Each scene shows the same named points in several views. A view is turned or mirrored, shifted and resized as a whole, has a little noise and may leave points out.

Scene 1
View 1
kir: [ 11   4   7  32   6  11  17  -1   4  -4  -7   9 -18  -3 -38   2   7 -35
  10   8  15   8 -18   2   3 -15   9  -3  -2  25   1  14  -1  -9 -22  13
   8   3   4 -19  14  -4   9  -8 -10  19  -8  -8  17   9  21  12 -18   0
  -8 -11  17  -5   4  15  16]
Nizo: [  5   7   6  25  -7  11  -2 -12   1 -18   2  15 -14  -9 -22  -9  20  -4
 -10  20   9   3  -1  -2   2  -4  10  -7 -10  17 -12   3 -10 -11 -10  -3
   5  -2  19 -11   3  -2  -7   4 -18  -5   3 -12  28   8   2   9  -5  10
   0 -30  11   7  10  -1  17]
Los: [ -2  11  15  15  -2  15  13   5  11  -5 -22   9 -20  -9 -24 -10   6 -35
  15  10  25   2  -3   9 -39 -13  18   9   5   0  -6  15  24  -1 -13  10
 -19  18 -10 -13   3  -1  -4 -19  14   9  -6 -17   5   3   5  12   2   5
   4 -16   1 -10   8  10  -3]
Lunu: [  5  15   3  33 -12  15   7  -8   2 -20 -18  13 -20   1 -25  -5  22 -15
  -9  16   6  -7   0   7  -5  -2   8  -1   9  10  -4   6  -3  -6  -2  -3
   1  -6  14  -9  12   2  -6   5 -13   1  -5 -20  18   0  -8  10  -7   5
  -3 -31  15  13   5   8  12]
vodag: [ -4  14  27  14   5  16  -8   1  16  -2  15  -4 -21  -8 -21  -8  14  25
   6   9  29  -2 -16 -15  -4 -38  18  -3 -19   2 -12 -13 -29  -9  -6  18
  21   1  -2 -11  -1  22   8  -5 -12  18   5  -2  20  20   7  16  -5  13
  -3  -9  10 -40 -11 -26  16]
kupa: [  5  13  13  26  -5  12   0  -8   4 -14  -3  13 -19 -10 -23  -5  21  -6
  -6  20  11   0  -3   1  -5 -10  12  -6  -6  10 -12   4 -12 -10  -7  -2
   1  -2  18 -13   6   3  -4   0 -13   0   2 -12  24   9   3   7  -6   8
   0 -26   8   6   6  -7  13]
mul: [  2  -7  -6  13  -3  36   3   1   2   6  -9   2   1   7 -10 -12  12 -25
 -13  10  12  -4  -3   2 -13  18   9  19   4  27   8   1 -15   4 -18  10
  22 -18  -3   2 -13 -11 -14   6 -41  -2 -10 -17  29  -8 -15  23   3 -17
   7 -19  27   3  23  24  15]
fazu: [ 11   3   3  27  -2  10  -3 -15   0 -16  14  11 -10  -7 -23  -2  21   3
 -17  22   3   4  -4  -3  24  -2   7 -15 -13  22 -11  -3 -34 -16 -13  -1
  24 -14  29  -7   2  -4  -6   8 -32  -4   2  -5  35   8   5  11 -12   5
  -2 -26  18  10   5  -5  28]
Vutog: [ 17   3  10  41   8  -1  12  -9   2  -7  10  15 -18  -7 -42   9  10 -19
   7  11  11  13 -22   0  34 -23   6 -23 -13  29  -3  10 -19 -19 -26   9
  24   2  13 -21  22   0  17  -4 -17  24  -3   1  22  17  33   7 -27   6
 -14  -7  22  -6  -7   1  25]
bugek: [  6  18   6  34 -12  15   4 -11   6 -23 -16  13 -21   1 -23  -4  24  -3
 -17  19   6 -11   3   3  -3   1  11  -7   5  10  -9   4 -10  -5   3 -10
   3 -13  23  -7  11   7 -10  10 -16  -4   0 -21  25   3 -12  12  -8   9
  -3 -35  16  17   3  -3  11]
fetan: [-13  22  24   8  -9  15  -5   0  14 -12 -16   7 -21 -14 -12 -20  17   1
   6  21  28  -6   2   1 -47 -16  20   6  -6 -14 -26   0  12   2   1   4
 -22  18  -3 -10  -4  12 -13 -14  17  -2   6 -16  10  10 -12   8  13  14
   8 -32 -10 -16   5 -14  -6]
sizo: [ -2  12  17  19   0  14   4   0  10  -4  -4   7 -21  -9 -26  -7  12 -12
   7  10  23  -1  -9  -4 -18 -20  15   1  -5   4 -10   3  -4  -6 -11  12
   1   8  -1 -13   2   6   1 -11  -2  13  -3  -9  15   9   6  14  -4   6
   0 -16   8 -19   1  -4   7]
bepan: [ -5  21  24  17  -6   0   2  -5   8 -20 -11  15 -30 -23 -27 -10  15 -10
  13  20  21   3  -2   1 -25 -25  17  -7  -9  -6 -28  10  19 -13  -9   2
 -25  26   7 -21   8   7  -4 -18  25   5   8 -14  11  16  12   3   0  20
  -1 -24 -10  -9   0 -18   0]
runik: [ 12   5   6  33  -6  -1   2 -19  -3 -22  12  21 -11 -15 -27   0  22  -4
 -12  19   3  13  -6   0  23  -3   9 -19 -18  27 -16   8 -20 -21 -16  -5
  11  -1  30 -14  10  -7  -4   4 -19  -4   6  -5  31  12  13   2 -13  12
  -5 -29   9  14   7  -6  25]
View 2
bugek: [  7 -17  20  10 -22 -12  -9  15 -12  -5 -22  16   7 -32  19  14  -7  -2
  27   7 -15  19  27  11  41  10 -17  -3  20   1   2  16   0  19  -9  18
 -20  16   4 -22 -24  -8  -4 -25   1  -4  19  11   7   2  12 -21  16 -11
 -12 -17   7 -10 -15  10  -8]
bepan: [-21   2  18 -45 -35  -3  17  44  -4  37   2   4  17   1  21  32   7  -9
  11 -23 -10  37 -16  -8  39   5 -11 -10  -3  -4  18  30  -9   2   0  23
 -14  30  12 -37  -1   5   2  -1 -26 -19  18  15  10   3  21  21  -2  20
 -22 -10 -15  11 -15 -10 -10]
vodag: [-37  -5  28 -12  -4  -9 -11  35   0  25   0 -24  29  -4   7  10 -29 -18
   6   4  14 -21 -28 -33  22 -32 -12 -12   5   8  -4   5 -36   7   7  19
 -26  15   1 -36 -20   7  26   2 -34 -25 -15  33  -6  -5  34 -10  -6  31
 -44  15 -19   6 -36  -7   5]
kir: [-35 -10  23  14 -14  -9  -9   0  -2  16  -6   3  20  -3   7  23  16   9
  17  27  -7   7  -9   7   4   6 -22 -19  25   4   2  19  -9   0  -6  10
  11   2  14 -18 -25   3  13  10 -29  -3   7  30  -3   6   5 -16  -1  18
 -12 -27 -24  -9  13   6  15]
fazu: [ -8 -16  24  31 -18 -11 -17   5 -10   6 -23  15  20 -46   9  24 -19   9
  35  38  -6 -16  20   5  20 -25  -5  -3  30   6   7  -2 -11  21 -15  15
 -26   8  10 -21 -34 -17  -3 -26  17   2   4  10   4   2  10 -10  12  14
  -7   5   9 -18 -10   1  12]
Lunu: [ -6 -15  15  23 -19  -2 -10  -2 -10  -8 -19  20   4 -18  17  16   0  13
  34  21 -16  19  25   3  30  14  -8  -5  21   3  -1  18   3  13 -12  14
  -8  10   7 -18 -19  -8  -8 -13  -9  -2  22  12   0   0   2 -23  14 -14
  -7 -26   2 -19  -1   9  -3]
Nizo: [ -7 -16  21  17 -20  -2 -11  15 -11   0 -18  10  18 -30  13  18 -16  -1
  29  21  -7   0  18  -7  33 -16  -4  -3  21   6   2   6  -8  21  -9  22
 -28  14   6 -26 -26 -11   0 -23   0  -9  10  14   2   4  14 -14  13   4
 -16  -7   7 -13 -21   2   3]
runik: [-15 -16  28  13 -31 -13  -9   8 -10  18 -22  22  20 -49   7  35  -1   9
  33  33  -8   4  10  14  15 -23  -8   0  32  -3  24   3  -3  18 -17  16
 -20  17  18 -21 -33 -13  -1 -20  20   8  10   8  12  12   8   8   9  17
  -6   1   3 -15   4  -6  13]
Los: [-30   3   9 -20 -18  11  11  24   1  15   7   2  12  32  22  23  16   0
  20 -15  -8  39 -12 -18  27  19 -10 -17  -6   7  -2  36  -2  -3   3  16
  -4  16   4 -29   5  13   0  11 -53 -21  22  18  -7  -3  12  -8   4   2
 -15 -40 -23  -9  -3   1  -9]
kupa: [-10  -9  22   4 -25  -8  -7  18  -9   8 -12  14  13 -25  14  24  -5   0
  28  10  -8  13   7  -3  30  -5  -7  -8  18   4   6  15  -6  13  -7  21
 -17  16  10 -24 -14  -3  -2 -19  -3  -7  15  12   4   2  11  -5   9   2
 -17 -10   2 -10 -14  -3   2]
mul: [-18  -7   2  46   6  24 -11 -11  -4 -26 -11  12  15  -1  14   6 -16  21
  49  34  -5  -6  16 -28  21  -3  12 -12  15  19 -23   7   3  18  -8  15
 -24  -9  -4 -16 -14  -4 -14 -17 -33 -14  15   7 -16 -12   4 -38  18 -19
  -5 -39  -2 -35  -5  16   3]
View 3
Lunu: [  7 -28   5   4  13 -17  -8  -3   8  -3  -5  -7  -7  -7 -20  -7 -12  23
 -15  -4 -20   0 -19  34 -32   6  22   1  -5  15   9  -5 -19   1  -1   0
  -4 -16 -11   2  -2  -4  -9  29  -4  -2 -12  16  -3  20   0 -22 -14  -5
  -2  -1  20 -11   9  -5   6]
mul: [-26 -26  20 -16   8 -41   6 -15   1 -13  -6  -9 -11 -29 -17  -2 -14   9
  15 -22 -38 -25 -26  44 -12  35   1   4  14  -9 -34   7  -9  10  37 -15
 -19 -18  21  -4   8 -18   9  49  10   5 -31  22   2  20  13 -42 -14  11
 -32  -1   0 -31  -9 -12  11]
fetan: [ -6 -30 -23  42   5  40 -14 -31   5 -20   0  16  14  35  -2   4 -12  -6
 -27 -13  12   5  -6  37 -54  -2   6   1  14  14  -5  25  21  -3   8   4
  -9  20  11  -6  -4 -12   6  -7 -12  38 -19  18 -14   5  25   7  -7 -11
  16  28  41  -4  27  -7   6]
fazu: [ 29 -22  15  -8  23 -50   8  16  -5 -26 -39  -6   1   5  -7  -6  12  29
   5 -10 -25 -24 -15   5  -1   5   0  -6 -21  16 -25 -15 -28   3  11 -11
 -15 -21 -31  -3  19   8 -18  27  -3 -10 -28   3  -9  24  -2 -45  -1  -9
 -12 -11   5  17  10 -21   2]
sizo: [-15 -17  -1   3  16   6   5 -11   9 -27 -25  -9  -4  22   6  17  -8   8
 -20 -16  -6  -9 -10  20 -21  -3  -1  -7   4  -3  -3  11   3   7  27   0
 -13 -16  18 -44   0 -11   9  22 -11  20 -18  11   2   8  23 -29 -15 -11
 -22   6   4  15   9  -7  -4]
Nizo: [ 18 -24   0   4  24 -21  -1   0   7 -22 -22  -3   4   6 -11   1   4  17
  -8  -9 -12 -17 -11  18 -21   0   3  -5 -10  18 -16 -11 -17   7   1  -3
 -11 -14 -19   3  -1   3 -11  20  -7   0 -28  11  -8  23  -1 -24  -9  -8
  -4  -4  19   4  11 -15   7]
Los: [-34 -29 -17  16  14  41 -11 -23  21  -7   8 -12  -3  17   3  18  -9  -1
 -37 -15   8   0  -6  44 -51 -13  10  -2  21  -3  12  12   5  12  21  12
  -4 -22  33 -24 -23 -11  12  16 -12  26 -14  32   4   6  17  -1 -15 -11
  -7   7  24  -7  16   3   1]
kir: [-13 -17   8 -11  32  -5   5   6  28 -17 -17 -31 -12   8   3  22  -5  22
 -28 -10  -9  -5 -10  24 -17 -15   1 -10  -5   1  17 -11 -16  17  18  10
   0 -48  12 -37 -17   0  -2  38 -13  -3 -10  19  11  17   6 -32 -18 -16
 -25 -20  -2  22   6  -3  -5]
kupa: [ 17 -23  -2   4  19 -13  -3  -2   9 -21 -20  -4   3  13  -7   0   2  21
 -15  -8  -6  -9  -6  21 -25  -3   6  -2 -10  17  -8  -9 -17   1   4   0
  -5 -13 -14  -3   3   7  -9  17  -8   5 -20  11  -3  21   4 -24  -5 -10
  -2  -6  21   9  15 -13   4]
bugek: [ 24 -26   6   9  11 -22  -8  -1  -2 -10 -11   6  -3  -3 -26 -12 -10  30
  -7  -1 -23  -3 -19  32 -30   6  21  -1 -12  25   4  -4 -22  -4  -5  -4
   2  -6 -26  13   8  -2 -12  25   0  -3 -16  13  -7  21  -1 -21  -7  -1
   2  -3  22  -8  13 -10  10]
vodag: [  5  -7  -7  13  12  15   9  -9   2 -50 -50   1   7  52  23  21 -11  16
 -23 -13   4  -1   0   4 -18  -1  -6 -11 -14   3  -5  28  22  -5  33  -6
 -16  10   3 -77  21 -16   6   6 -25  40 -20  -2   3   4  37 -39 -16 -29
 -15  20  10  40  14 -16 -15]
Vutog: [ 17 -15  11 -19  39 -24  10  20  20 -29 -45 -27 -11  25  12  19   4  37
 -29  -4 -10 -12  -2   0  -1 -22   7 -13 -27   9  14 -18 -28  16  11   9
  -7 -50 -18 -49  -1  15 -14  34 -19 -14  -6   8  11  20   2 -45 -14 -24
 -31 -29  -6  50   5  -7 -13]
bepan: [  3 -22 -26  33  18  43 -12 -15  21 -19 -11   3   6  47   8  14   1   5
 -45 -11  23   0   6  21 -56 -31   6  -5   4  16  11   2   1   4   0  17
  -5 -12   4 -14 -16   4  -7  -6 -25  25 -12  18  -8   8  10   6  -8 -26
  16  11  39  23  28  -5   2]
View 4
kir: [-14  10  -9   4  -9  13   9   1   2  -4  13  -4 -10 -10   2  10  10   2
 -18  -1  -4  13 -14  -8 -12   9  -5   7  -6  -3  -6   1  -7   0  13  -1
   3   8   2  -7   7 -13  11 -17   1  -6  -2   6  -2  -9   9  18  -2  12
   7 -11   3 -10   9  14   5]
runik: [-16  12  -9   3   1  23  -2  15 -14  12  12  -1 -11   0   7  -1   3  14
 -10  -2 -23   5   0  -4 -14  10  11 -10  -2 -11   1   2  -3  21  -5  -5
   6   9  24   2   7 -17  -2 -17   7  -6 -12  -1   5   0   5  10  -2  12
  18   5  -6  -5  -7  -2  -9]
vodag: [-12  -1 -10 -21  18  -8 -17  -1   3   5  -7 -17  19  -5 -14  -9   0  10
 -32  10 -31   9 -13 -14   0  15 -18   3  -8 -24   0  21  -9   8   2   4
 -13   9  -8 -17  18 -15  10 -21 -10   0  18   7 -19  -5  21   4 -19  13
  -4 -12 -11  -9  -2  12   7]
Nizo: [ -8   4  -8   1   5  15  -5  12  -9   6   3   3   0   5   3   4   3  12
  -6  -5 -19   3   3   0  -2   5  -2   2  -4 -11  -4   0   0  16  -4  -9
   1   9  13  -1  10  -7   3 -15   3  -6  -8  -4   0   0   4   7  -5  17
  12   1  -9  -8  -3  -4  -5]
sizo: [ -7  -4  -7  -6   9   7  -1  -2  -2   1  -4  -4   9  -5  -9   2   4   8
 -15  -1 -15   4  -5  -6   2   8 -12  12  -2 -10  -4   8  -5   7   4  -3
  -7   4  -3 -13  10  -9   9 -11  -5  -6   7   2  -9  -6  10   9 -11  16
  -2 -14  -7  -9   7   7   8]
bepan: [ -6 -15   6  -4  18  19   3  -7 -14  21  -6   1  19 -15 -13  -1   5  18
 -12 -11 -12   5   1  -1   3   7  -6  13   8  -5   1  13  -4  14   5 -11
  -1 -14  18 -17   0 -20   7   3 -13  -6   9   9 -10  -1  12   4 -14  12
 -15 -18 -12   1  11   6  13]
mul: [  2   7 -20   9  -3  -1   5  11   0 -18  -2   2  -4  17  10   6   8  -7
   3   5  -9  -7   5   1   1   7 -22  20 -10 -11  -9 -11   8  -2  -4  -9
  -3  19 -20   7  17  14   9 -27  18 -11 -12 -14   2 -15  -1  11  -3  25
  21   3   3 -22   0 -10   9]
fetan: [  4 -21   3  -7  25   7  -1  -1  -9  13 -18   4  29  -1 -12  -1   3  15
  -2 -12 -14  -6  13   3  14   3 -19  23   4 -11  -3  10   4  10  -2 -13
 -10 -10   1 -19   8  -5   8   1  -9 -11   8  -1 -17   0   9  -2 -17  21
 -15 -19 -11  -3   9  -4  17]
bugek: [ -3   3  -9  12  -3  14   1  22  -6   4   3  14   1   7   3  13   3   9
   7 -12 -10   0  12  13  -3  -9   5   1 -10  -7  -7  -9   3   5  -3  -8
   1   9  15  -3  12   3   2  -3   8  -8 -16 -13   2   4  -8   9   2  18
   7  -3   0  -9   0  -9 -11]
Lunu: [ -4   0  -9   9  -3  11   2  16  -3   4   3   7   4   0   2  13   4   5
   1 -12  -9   4   5   7  -3  -3   2   4  -8  -7  -6  -5   1   1   1  -8
  -1   8   7  -6  10  -3   7  -6   3  -9  -8 -10  -3   2  -2   8  -1  16
   3  -5   1  -7   5  -4  -4]
fazu: [-15  15 -16   1  -1  11 -12  21  -7   4   9   0  -8   8   8  -1   2  12
 -10   2 -29   4   4  -4  -9   8   7 -12 -12 -19   1   0  -3  19 -10  -3
  -1  21  14   3  15  -7   0 -23  11  -4 -11  -5   1   0   4   7  -5  14
  23   8  -9 -12 -12  -4 -14]
kupa: [ -8   2  -6   3   6  14  -4  12  -8   8   3   1   4   1  -1   4   5  11
  -6  -3 -21   3   3   0  -1   6  -1   1  -6 -10  -3   3  -1  11  -3  -7
  -2   9  12  -5  10  -9   5 -12   1  -5  -6  -3  -4  -1   5   7  -6  16
   7  -3  -8  -6  -1  -1  -3]
Vutog: [-24  20 -11   0  -9  14   0   6  -1   3  20 -14 -17  -8   1   2   4   5
 -31   2 -18  19 -20 -12 -20  13   6 -10  -9  -8   0   6 -14  10   9   6
   4  16  13  -6  10 -23   8 -24   0   1   1  11  -1  -6  12  23  -3   8
  13  -3  -1  -7   0  14  -8]
Los: [  3 -15   1   6   6  16  17  -6  -3   0  -8   5  12  -6  -8  13  10   5
  -3 -16   7  -1   3   5   5   1 -18  27   4   4 -13  -1   0  -4  10 -13
  -4  -8  -3 -13   5  -4  15  -1  -5 -14   1   5  -7  -9   3  15  -5  20
 -14 -22   2  -5  19   3  21]
View 5
runik: [ -3 -31  12  -7 -31  -9   0 -55   6   1 -28 -43  13 -46  11  19   9  29
   5   6 -45  -3  22 -16   9   7  15 -33  14   0 -43  37 -10  16  14  -3
 -35 -31 -41   9  36   7 -20 -21  33   8  16  29  -2   4  16   5  -1 -22
 -11 -11  -5 -28  19 -14 -22]
Lunu: [  6 -19   7 -12 -20  16  12 -31  11  26  15 -25  -3 -33  14   0   8   9
 -23  30 -20  -3   2  -3   4  -1   4 -37 -17  -2 -32  27 -11   3  25  40
  -5   3 -38  14  31  -3 -13  -1  10  19  15  18  11  -3  24  33 -23  -5
  -7   3 -16  -8   7   3 -11]
Vutog: [  2 -30 -11   3 -26 -32  -1 -52  -3  -3 -23 -60  25 -47  12   2  -5  39
   8 -11 -34 -12  11   9   5  11  18 -46  29 -40 -35  29 -50  39  45  10
 -30 -42 -36   8  66  13 -30 -15  46   7  31  27  17 -19  20  26  26 -39
  13  -6  -3  -5  -1 -27 -18]
bepan: [-19 -31 -27 -19  11   8 -23 -31   0   4 -22  10 -17  13  -4  24 -15  16
   8   2 -29  -3  16  38  19  24 -17 -37  -5  18  13  15   8  31  24  23
  12   8  -8  39  28   0 -27   5  35  14 -26  19  51   3  20  33  28   6
  -4 -17 -15 -11  25   8  34]
Los: [  0 -23 -23  -6  15  15   9  -9 -12   7   4  17  -9   4   9 -14  -7  12
  10  36 -14  -5  -5  60   6  25 -18 -30 -35 -13   6  16 -17  26  45  65
  12  41 -16  27  32   6  -5   7  32  24  -2  13  46  -4  29  31  26  -6
  -7  -7 -13  18  13   5  29]
fazu: [ -8 -19  16 -11 -29  -4  18 -26   6   5 -30 -41  24 -50  10   7  11  14
  -7   5 -29  11  18 -31  14 -22  10 -28   5  -5 -36  38   4   3  -9 -15
 -42 -12 -38  -2  23   6  -8 -24  15   5  11  30  -4  11  17   3 -15 -10
  -8 -15  -5 -14  19 -19 -27]
sizo: [ -6 -20 -15  -3   0  -1   8 -10  -6   1 -19 -16  13 -12   7  -6 -12  13
   0   1 -19   5   3  26  10   5  -8 -40 -12 -22   0  13  -9  26  30  24
  -5  10 -14  18  34   2 -14   3  22  17  -2  19  32  -3  23  32  16  -4
  11  -7  -8  18  10  -8  16]
bugek: [  5 -15   5 -14 -30  18  15 -34  15  32  15 -32  -5 -33  14   8  10   2
 -30  23 -22   6  12 -19   2 -10   7 -38  -7   2 -34  32  -1   3  12  23
  -9  -5 -38  17  23  -5 -17  -5   2  11   9  20   6   1  20  33 -30   2
  -5  -4 -10 -13  17   3 -15]
fetan: [-22 -19 -24 -18  18  22  -4   1   0   7 -14  22 -11  21  -2  10  -9  -7
  -8  18 -18  13   8  32  19   6 -22 -37 -29  11  19   8  26  18   8  26
  19  34  -4  29   6  -5 -14   9   7  14 -35  21  42  12  20  35   8  25
  -4 -15 -16  11  26   9  34]
kupa: [ -8 -29  -1  -9 -14   3  10 -32   4  12 -12 -23   8 -30   8   8   3  14
  -7  14 -28   3  13  -6   8  -4   6 -37  -2  -4 -26  25  -5  15  18  16
 -18  -5 -29  14  28   5 -18  -6  21  12   6  23  15   6  20  25  -5  -5
  -6 -10  -7  -9  18  -9  -7]
vodag: [-38  -9 -33  -7   5 -25  -3  16 -10 -13 -47 -33  31  -4   0  -1 -35  10
  -2 -36 -13  12   0  12  26 -17 -11 -51   7 -51  16  -2   2  34  21 -19
 -12  -5  -4   5  41   9 -29   2  19   6 -16  21  40 -14  15  44  34   3
  40 -13   2  39   7 -24  21]
Nizo: [ -5 -19   5 -10 -21   8  14 -26   3   3 -15 -23   9 -35   9  10   5  14
  -7  14 -26   4  10  -6   9  -8   3 -32  -5   0 -28  29  -5  10   6  10
 -21  -5 -29  10  31   1 -12 -11  15  10  10  23   7   7  17  16 -10  -8
  -7 -12  -5  -3  19  -9 -12]

Which points are out of place in each view (at most two, in the order of its rows)? Write - if all are in place.
view 1 => vodag
view 2 => Lunu, Nizo
view 3 => sizo
view 4 => bugek, Los
view 5 => fazu
